Each row is a point on a tangle of strands that fork and nearly touch. The rows are in no order.
In the rows, zero is written as 128.
Points whose rows are less than 156 apart are linked; no others are. Some points are linked to none.
<417>: [148  93 183 172  99 112 138 155 116 161 100 106 150 119 120  79  88 143
 109  96  90 109 146 171 107 111 111 110 150 166 130]
<154>: [ 76 160  82 151  78 113 129 203 115 110  85 129 107  84 160 159 136  99
 137 118 119 144 152 158 134 161 109 142 168  67  98]
<849>: [118  80 130 167 182 141 131 106 103 128 154 137 165  98 147 144 130 116
 125 110 153  93 133 119 123  95 149 169 122 162 130]
<256>: [ 93 112 189 158 165 128 193 138 114 159 156 101 149 127 125 124 180 120
 105 188 146 164 132  64  75 104 186 106 137 165 107]
<20>: [ 90 116 127 158 112 117 154  86 124  88 121 105 159  95 132 158 225 100
 131 121 107 111 114 100 139 156 161 139 143  67  96]
<469>: [142 170 121 164 156 128 106 113 122  78  47 103 127 139  96 119 116 137
 179 151 187 128 106 140 146 130 138 138 108  34 137]
<882>: [ 94 141 158 117 137 120 216 133 112 155 124  98 123 175 140  95 176 136
  96 188 156 158 123 119  94  92 152  69  98 170 140]
<134>: [143 102  94 100 114 117  70 126 141 173 200 117 102  82 151 124  92 157
  85 100  97 140 145 151  79  94  81  98 117 186 160]
<521>: [131 122 111 120 124 118 108 132 131 105 130 148 137 115  99 179 128  51
 154 128 127 119 140 126 197 169 128 167 142  88 110]
<719>: [112 122  82  85 116 137  62 136 149 134 112 133 124 129 120 200 118 224
 147  92  89 111  78 166 160 153 128 114 143 115 127]
<985>: [159 120 179 156 155 116 139 143 104 132 122 184 121 123 127 113  89 125
 131 112 180 181 122 168 104 101 157 146 160 214 154]
<765>: [153 177 146 160 122 121 152 127 115  97  43 129 152 175 125 117 109 120
 151 131 145 144 123 144 159 135 136  89 126  81 116]
<174>: [135 167 143 154 179 118 128 104 143  99 124 187 134 185 139 127 126 182
 156 156 176 184  89 137 144 116 141 150 125 158 127]
<624>: [182 170 101 111 109 146 120  85 161 143 134 135 122 169 131  84  58 139
  84 130 110 117 125 107 106 129  89 114  86 155 134]
<960>: [111 117 166  59  98 100 181 128 132 152 163 124 163 164 157 121 147  78
 153 118 136 105 160  92 164 142 146 107  96 140 140]
<10>: [191 156  87 132 124 134 102  81 144 138  81 125 114 129 122 128 118 189
 108 126 127 114  73 138 110 116 104  81 160 116 106]
<881>: [ 85 131 132 171 162 166 136 157 139 134 133 120 153 117 131 109 196 105
 116 124 171 167 150  32  61 113 182 103 117 165 120]
<343>: [156 151 125 130 108 138 137  76 127 119  63  97 120  99 122 114 148 155
 114 120  89 102  89 126 143 154  97 117 144  71 113]
<57>: [ 93 139  93 132 126 147 116 181 142 148 125  98 122 141 129 145 102 157
 175 107 135  93 130 190 126 111 122 137 127 200 185]
<803>: [110 119 119 198 140 120 131 110  88 108 150 151 120  71 158 180 168  97
 108 125 151 204 149  93 112 163 149 149 158  89 118]
<681>: [106 141 155 157  86 137 143 153 144 104 133 157 126 171 105 104 108 132
 124 152  73 100 131 168 171 144 111 146 150 118  91]
<397>: [135  98 157 114 123 121 132 132 135 173 192 115 165 176 103 148 148 129
  93 116  88 161 126 126 106 135 134  68 117 159 121]
<259>: [136 121  76 101 101 164 102 130 151 132 185 152 109 131 135 104  84 164
  82 106  93  93 138 128 107 106  90 104 127 193 127]
<441>: [154 140 111 151 174 109 133  90  98 116 107 160 105 123 130 123 101 120
 151 170 220  96 117 172  99  78 141 139  98 151 160]
<122>: [117 121 119  98 115 126  97 143 139 114  96 131 151 125  50 141 108 147
 173  64  85  55 103 129 210 167 156 177 132 105 145]
<756>: [ 85 130 124 142 118 114 117 147 125  70 165 147  72 128 114 121 123 147
 125 176 165 154  96 209  94 100 142 129 119 138 128]
<936>: [129 104 168 100  46  77 132 134 125 127 166 130 128  86 184 117 117  84
 109 109  73 132 149 115 135 160  96 145 138  80 108]
<47>: [103 158 137 146 125 131 182 158 125 135 120 134 130 164  98  99 173 122
 114 159 185 142 128 142  82 102 175 104 126 201 183]
<751>: [113 106 158  97  48  78 111 146 113 189 201 121 123 113 162 128 113  85
  67 140  52 151 164 138 133 124  58 137 124 103 130]
<809>: [111  66 164 151 105 124 128 166 136 100 145 120 183  96  94 121 141  75
 165  99 110  92 159 129 146  99 131 184 112 101 162]
<50>: [144 110 168  70 129 129  85 149 140 134 178 150 120 120  75 132 109 171
 135 136 112 145 107 181 106 109 147 110  88 144 172]
<622>: [124 138  85 184 146 123 112 121 103 113 103 148  93 103 152 127 108 104
 152 167 165  70 132 184 121  93 116 144 133 118 114]
<668>: [127  92 140 101 126  97 175 132 116 178 147  96 171 116 159 135 166  58
 142 141 156 128 167  66  95 103 124 110 141 150 140]
<356>: [ 58 128 147 157 118 163 155 166 135  73 111 144 130 173 111  89 120 122
 154 168 122 106 130 177 170 118 135 174 127 133 130]
<293>: [136 118 124 105  89 111 128 110 111 111 146 169  99 112 161 148  66 118
 103 139 112 127 147 162 184 108  88  88 137 114 136]
<946>: [156 124 160 141 110 120 135 141 112 178 121 104 169 165  96 109 109 149
  76 122  93 139 141 165 129 115  99  54 127 191 141]
<675>: [180 115 105 169 176 100 138  68 116 190 114 148 124 186 166 123 145 135
 132 166 160 130  91  95 112 100 125 122 168 156  88]
<620>: [104  85 151 161 140 107 145 113  97 146 169 159 152  76 121 158 190  98
 117 133 126  98 113 132 107 102 147 161 153 163 159]
<392>: [189 140 118 109 121 119 128  97 158  96 149 154  80  85 138 121 146 114
 101 110 166 174 142  79  75 132 116 104 151  95 126]
<94>: [143 155  85 133  88 140 131 125 127 156  79  61 133 100 162 129 165 147
 140  93  93  88 125 106 123 169  99 123 144 101 109]
<443>: [162 179  99  86 122 133 123 123 155 115 143 149  46 102 159  84  91 128
 106 114 180 163 133  73  81 148 111  91  94 128 158]
<423>: [139  91 168 149 122 116 113  95 130 121 142 202 145 200 106 136 100 143
  87 144  82 134 110 170 179 143 102 156 156 157  84]
<868>: [119 121 126 127  83 103 102 113 117 117 119 154  93 136 135 119  98 179
  78 123  89 121 126 183 175 115  98  50 150 112 108]
<83>: [114 110 132 101 150 123 106 113 136 132 138 130 118 144 139 113  79 129
 137 127 130  59 120 130 177 145 133 175  54  77 132]
<271>: [179 157 111  96 133 156 111  90 167 108 172 143 109 129  69 132 157 142
 102 129  98 140 116  92 102 178 101 202 120 131 112]
<766>: [121 105 154 132 103 101 108 169 138 117 177 162 111 147  89  96 135 133
 104 188 116 124 103 210  97  72 127 130 118 163 156]
<468>: [156 146 144 106 103  96 174 138 131 133 129 182 105 140 130 114 109 118
 107 157 178 176 127 139 100 120 142 100 141 212 154]
<965>: [112 126  87 131 154 129  87 131 111 123  98 111 104 136 150 126  84 143
 150 110 124  90 129 154 196 154 144 119  77  30 122]
<442>: [144 121  55  84 187 162 106 157 131 126 121  74 101  94 165 138 105 116
 157 118 158 115 152  63 121 118 126 165 148 124 106]
<64>: [146 125 130 104 102 115 127  94 125 207 132  85 109 130 154  95  96 131
  84 125  95  93 126  86  86 136  91 125  92 141 137]
<439>: [161 121 119 140 118 124 123 122 137 104 141 148 109  96 108 138 159 125
 152  64 168 126 129 129  91 134 154  98 168 119 139]
<934>: [146 103  84 112 208 177 102  89 116 129 141 105 140 112 149 134 142 143
 148 107 136  64 141  86 117 105 140 182 103 127 121]
<82>: [121 146 136  79 134 145 165 128 138 106 127 149 138 173 143 140 114 122
 116 130 148 146 158  78 167 132 159  67 109 146 138]
<574>: [144  95 173  80  67  84 124 167 149 169 128  95 156 112 151 100 122 124
 115  69  51 103 135  97 151 138 100 144 124 107 126]
<830>: [ 60 124 119 129 182 152 164 142 110 110  95  68 143 125 171 120 156 120
 144 135 193 167 110  76 139 100 197 170 155  98  95]
<788>: [116 152  82 199 118 137 144 135 116 126  85  98 132 112 143 121 146  95
 154 108 140  54 134 135 134 156 108 152 133 120 129]
<305>: [146  88 146 113 147 132 146 154 115 173 138 106 153  90 135  93 169  99
 158 149 135 114 159  74  67  43 133 157 136 169 158]
<699>: [103 135  85 122 134 137 105 155 151 143 113 125 106 163 165 120  80 127
 146 154 138 169 144 150 142 130  89 133 129 137  97]
<316>: [101 136  56  82 123 167  75 157 173 122 155 133 117 116 129 140  94 188
 156  90 123  78 112 156  92 104 111 113 114 216 125]
<295>: [115 153 112 150 123 114 118 124 142 103 104 146 135 137  93 183 130 143
 161  87 108 123 110 126 215 223 137 153 152  98 136]
<800>: [ 93 118 113 181 118 141 106 216 116 120 109 111  95 116 127 159 121 125
 127 109 117 167 144 175  84 124 129 127 163  86 114]
<383>: [142  86 175  90  74 131  92 141 131 167 159  89 149  95 115 135 121 168
 122  86  63 100 120 123 156 133 117  94 130  87 133]
<507>: [208 130 105 150 138 108 128  82 122 157 120 150 113 161 148 130 120 170
  94 128 156 125 112 142 118 106 121  68 150 169 108]
<549>: [105 131 161  41 140 169 143 143 123 132 154  95 141 136  62 140 132 106
 112 171 116 168 143 132 107 140 150 142  96 116 125]
<191>: [144 122 190 141 100  83 172 152  85 179 104  84 157  91 159 122 108  85
 124 138  84 144 163 135 120 132  83 125 141 146 141]
<453>: [142 115 145  89  99 114 135 124 127 164 145 109 134 140 161 108 117 127
 134 152 123  76 141 131 132  99 126 133  80 127 174]
<149>: [ 86 136 129 154 121 114 166 116 103 131 143 108 132 101 137 165 216 115
 111 145 126 142 125 136 114 146 140 135 157 109 140]
<308>: [120 117 159 136 148 141 145 140 122  79 134 152 180 106 134 104 131  99
 168  95 151  91 174 115 165 113 160 158 138 134 147]
<782>: [196 174 102 138 171 173 102  62 158 111 126 163 120 128  66 135 138 154
 146 134 142 147  95 101 137 136  86 184  96 112 154]
<111>: [114 126 171 153 150 108 112 128 111  98 110 153 123  91 119 152 138 119
 163 130 183 206 123 136 147 149 153 167 162  82 138]
<753>: [ 90 153 144 172 148 113 112 114 131  69 128 174  85 142 118 146 131 170
 152 137 160 184  81 191 134 126 155 152 130 102 139]
<239>: [180  86 124 156 107 119 134 128 142 154 120 152 130 129 155 110 148 135
 126  77 162 107 115  89  96 101 145  80 171 194 135]
<348>: [138 103 157 116  78  84 116 156 105 210 158 115 155  83 133 111 120  80
 117 167  85 140 161 147 127  83  46 120 139 131 166]
<89>: [107 153 108 103  98 105  84 101 126 120 104 157  94 163 147 160  99 216
 133 129 100 105  78 181 200 157 111  83 135 112 141]
<56>: [139 163 142 116 147 161 179 112 139  86 114 137 120 168 154 101 129 133
  99 135 138 189 163  81 121 125 115  65 141 161 103]
<355>: [128 145 125 105 178 149 181  91 117 125 119 128 108 186 144 107 174 173
  76 171 161 173 129  82  81  87 155  81 125 198 107]
<645>: [188 158 137 131 174 124 132  62 144 109 134 196 130 171 105 113 110 124
 124 166 159 170  98 100 119 111 129 153  85 131 129]
<9>: [ 97 116 148 160 147 113 149  96 107  98 103  81 174 132 134 146 159 101
 152 121  75  93 122 102 160 188 140 148 117  86  79]
<528>: [132 133 115 129 130 115 131 119 118 118 160 136 148  61 133 172  98  37
 149  92 145 137 172  71 160 192 127 149 130 101 155]
<900>: [131 117 144  89 119 132  90 116 160 127 152 150 134 178  69 126 107 161
 112 122  93 159 106 179 114 150 154  77  97 118 117]
<597>: [ 52 145 123 122 106 128 107 197 138 101 126 118  70 145 117 150 122 137
 154 157  91 154  87 218 112 125 119 133 137  96 101]
<216>: [ 88 136 105 182 164 176 139 143 145 108  98  84 155  96 116 123 187  97
 132 106 166 146 145  63 122 143 184 172 152 123 100]
<808>: [149 147 130 179 167 151 139  66 122  97  89 108 190 161 120 162 156 107
 142 130 108 149 147  83 160 179 132 124 127 112  76]
<638>: [ 81 148 114 158 165 177 126 167 108 120  86 112 137 134  96 150 110 150
 172 141 149 107 146 178 149 116 147 168 112 164 134]
<581>: [118 123  86 110 172 145 139 138 117  84  87 102 136 135 120 144 124 108
 150 139 169 126 122 118 173 136 187  97 100  17 117]
<382>: [138 154 103 120 116 145 110 147 140 160 130  78  96 103 155 121 118 119
 108  99 102 117 148  94 115 192  96 131 106 108 111]
<325>: [144 131  94 111 156 151 141 162 130 161 108 101  96 112 155 107 135  96
 159 159 168 117 132  84  69  93 112 180 156 179 116]
<950>: [150 135 175  88 152 162 140 106 149 105 167 128 148 128  72 105 149  98
 133 111 105 165 132  97 103 164 136 161  82  92 117]
<630>: [118  97 132  66 106 131  63 134 137 125 107 129 147 123  91 148 114 182
 121 108  62  63 108 153 179 142 140 134 124  67 124]

Follow the links from the first point to the second, and from the first to the third. Name the last point that the two ways share.
<950>, <800>, <809> | <753>
<174>, <10>, <256> | <960>
<946>, <256>, <239> | <960>
<788>, <950>, <900> | <753>
<765>, <239>, <259> | <64>
<469>, <441>, <149> | <453>
<645>, <809>, <441> | <849>
<325>, <423>, <239> | <64>

A fork is a point with three links. Follow the links from the first point to the second and name the forks in between, in order.
<325>, <174> | <849> > <149> > <753>
<82>, <417> | <960> > <849> > <149> > <753> > <756>
<239>, <960> | <507> > <94> > <64> > <453>
<293>, <900> | <630>
